A landscape with many valleys, sampled at points; each row gives a point and its height.
From any point a ball rolls to the lowest of the 4 points nearest to it. It stops when none of these is lower. Distance is the straight distance between rows; heights are no part of it.
Devud: [-23   3   3  14  17 -34  38  -9  17  -4  30 -10 -39   7 -30]  h=62.3
revi: [-20  16   1   6 -36  31 -10 -14  25 -10 -21  28  28   1   8]  h=39.5
gipap: [ 56 -43  33 -12  10 -22 -15  19 -13  -6 -10  12 -10   7  29]  h=47.3
Kugi: [ 20 -17 -25   0  37   9  -4 -27  14  17 -18  11  44   2  19]  h=39.4
gusu: [-13   8  12 -12 -66  37 -32 -13  22 -16 -18  19  19  12 -11]  h=52.0
riz: [-17  20   0  -6  14 -23  27  -3  -3   0  34 -20 -26 -15 -16]  h=65.0
lubi: [-16  47  -9 -29 -32   9  13   0 -22   6  12 -20  -7 -28   4]  h=46.8
mevo: [-21  39  -2 -24 -31  13  -6  13 -15  15   5 -10  -9 -21  17]  h=41.1
Sapop: [ -3  -3 -35  17  31  18  -1 -26  14   8 -14  16  50  -4  10]  h=24.8
pilop: [-20  12  -9   8 -10  33  -3 -11  30   9 -26  24  20   3  25]  h=31.0
Sim: [ 20 -10   7  -7  25 -22 -14  35 -21  10   9 -21 -21  -5  11]  h=28.6
temo: [ 39 -35  14 -17  31  -9  -7  -4  21  21 -22   9  15   7  29]  h=46.0
Rupum: [-21  11 -24  14   8  24   1 -17  24  -2 -19  27  39  -6  11]  h=24.7
kefal: [-25  15 -11   9  -9  33  -8 -27  29 -18 -13  32  43   5  -3]  h=30.7
Lemal: [-17  42  -5 -34 -38   2  12  -8 -16   5  17 -21  -9 -22  -3]  h=47.1
buri: [-11  15 -14  12   4  21 -26 -22  -7 -42  27  21  62 -16  -9]  h=30.0
Gifep: [ 51 -39  25  10   5 -31  -1  17 -45 -22   8  -1 -18   5  -3]  h=36.5
Nup: [ 21 -40   6  27   9 -37  35 -21 -11 -10  -5  -3 -17  25 -39]  h=20.9
voz: [-19 -37   3  31 -20  -8  28  20  13  14 -14   0 -56  46 -34]  h=46.9
Vodi: [-18  16 -19  11   4  25 -18 -29   6 -31  12  28  58  -8 -15]  h=25.5
kedav: [-25  25  -1 -11 -34  30 -14  17   8  14 -15   2  -3  -5  24]  h=11.1
tusom: [-15  34  -3 -27 -66  28 -16   2 -14   8  -8 -12   4  -9  -3]  h=38.1
reri: [ 42 -33   9  20   8 -44  26 -11 -29 -17   2  -4  -9  11 -34]  h=22.9
mog: [-19  39  -7 -18  -1  -6  12   2 -16   8  24 -21 -21 -27   4]  h=54.5
sasu: [-15  16  -6  -2  -5  26 -16  20  14  26 -18   1  -9  -3  26]  h=28.7
vaza: [ -2 -41   3  29   4 -17  34  -8  11   3 -11  -2 -40  37 -39]  h=30.9
lape: [ 12 -13   7 -13  25  -8 -18  28   2  24  -7 -11 -18  -2  27]  h=8.6
Zev: [-21  22  -3  -8 -25  32 -11  14  15  14 -19   8   1  -4  26]  h=21.1
mabob: [ 32 -23   8  10  22 -34  11   6 -33  -7  14 -19 -15   4 -25]  h=23.6
kida: [ -7  16  -7  -8  10   4 -10  23  -7  19   5 -17 -18 -12  22]  h=34.1
Ziven: [ 28 -29  15 -18  20 -17 -18  26   0  23 -10 -13 -12   4  27]  h=8.5
Sote: [-21  36  -7 -17 -13  13  -3  16  -8  15   4 -12 -12 -21  21]  h=46.1
badif: [ 56 -37  39   4   6 -27 -11  26 -31 -22  -2  12 -12   5  21]  h=47.5
Zenoz: [ 40 -27  16 -15  24 -15 -18  22   5  17 -16  -3  -8   8  33]  h=24.5
rit: [ 46 -40  13  19   2 -38  20  -9 -44 -25   6  -2  -7  11 -25]  h=26.5
Boru: [-12   7 -35  23  30  25 -16 -17  -8 -13   4  17  58 -14  -4]  h=24.6
Mav: [-10   8 -35  16  24  20  -9 -24   7  -6  -1  19  51  -9   1]  h=12.1
Dat: [-19  17   2   3 -23  30 -13 -35  24 -32   0  27  53   2 -17]  h=33.3
Kezi: [-30 -11   9  17   1 -15  39  -3  33  -5   9   2 -48  23 -26]  h=60.9
Zepen: [ 45 -30  25   0  16 -33 -12  28 -30   1   7 -10 -15  -2   8]  h=37.8
Vev: [-12  12 -23  13  16  31 -45  11 -18 -39  31  20  53 -14  -8]  h=39.2
zeve: [-11   9  15 -14 -73  36 -36  -5  15 -11 -17  -2  17  17 -15]  h=56.7
Pozo: [ -4  -1  -7  -2  18  21  -7   6  24  27 -23   9   7   5  33]  h=37.0
Bug: [-30  26  10  -8   2 -18  38 -20  21 -12  33  -6 -32  -5 -23]  h=74.3
kipi: [ -6   5  -6  -5   9  25  -7  13  26  25 -24   2   3  -5  35]  h=34.2
kozek: [-25  33  -1 -20 -53  33 -18  12  -8   7 -10  -1  -1 -14  13]  h=29.4
Muvup: [-12  19  -3  -7  16 -15   9  12 -10  11  26 -25 -21 -16  -2]  h=52.9
luran: [-22  42   2 -30 -17  -9  33 -20  -5   0  21 -21 -14 -24  -7]  h=50.1
bude: [-21 -23   7  21   9 -24  34  -7  26  -3   0  -2 -46  30 -40]  h=49.1
tobab: [  3  -4  -4  13  32 -31  25  -4  -3  -6  23 -27 -20   4 -36]  h=30.3
bonat: [ 15 -21   0  20  16 -37  24 -15  -7  -8  15 -19 -20  10 -38]  h=12.0
kupib: [ 46 -35  15   4  12 -36  -4  18 -42  -7  10 -13 -14   7 -12]  h=30.5
Leka: [ 12 -19   1  -8  32   1 -12   4  26  28 -25   2   3  11  33]  h=43.5

Two balls start at each pair of points below. Name the first point that both come to, or write never.
kupib, Devud: bonat
mog, pilop: never
Bug, Lemal: mevo
revi, Dat: Mav
bude, rit: bonat

Where does a ball stop that starts at each point below?
zeve: kedav
badif: bonat
Zepen: Ziven

Call two points neighbours if one is among the 4 nearest of the other. Go from one point of each pair to the other, from neighbour to neighbour, staying as low as possible. Name the highest point that can't be avoided.
Ziven, Mav: kida
kedav, Mav: pilop
Ziven, bonat: Zepen
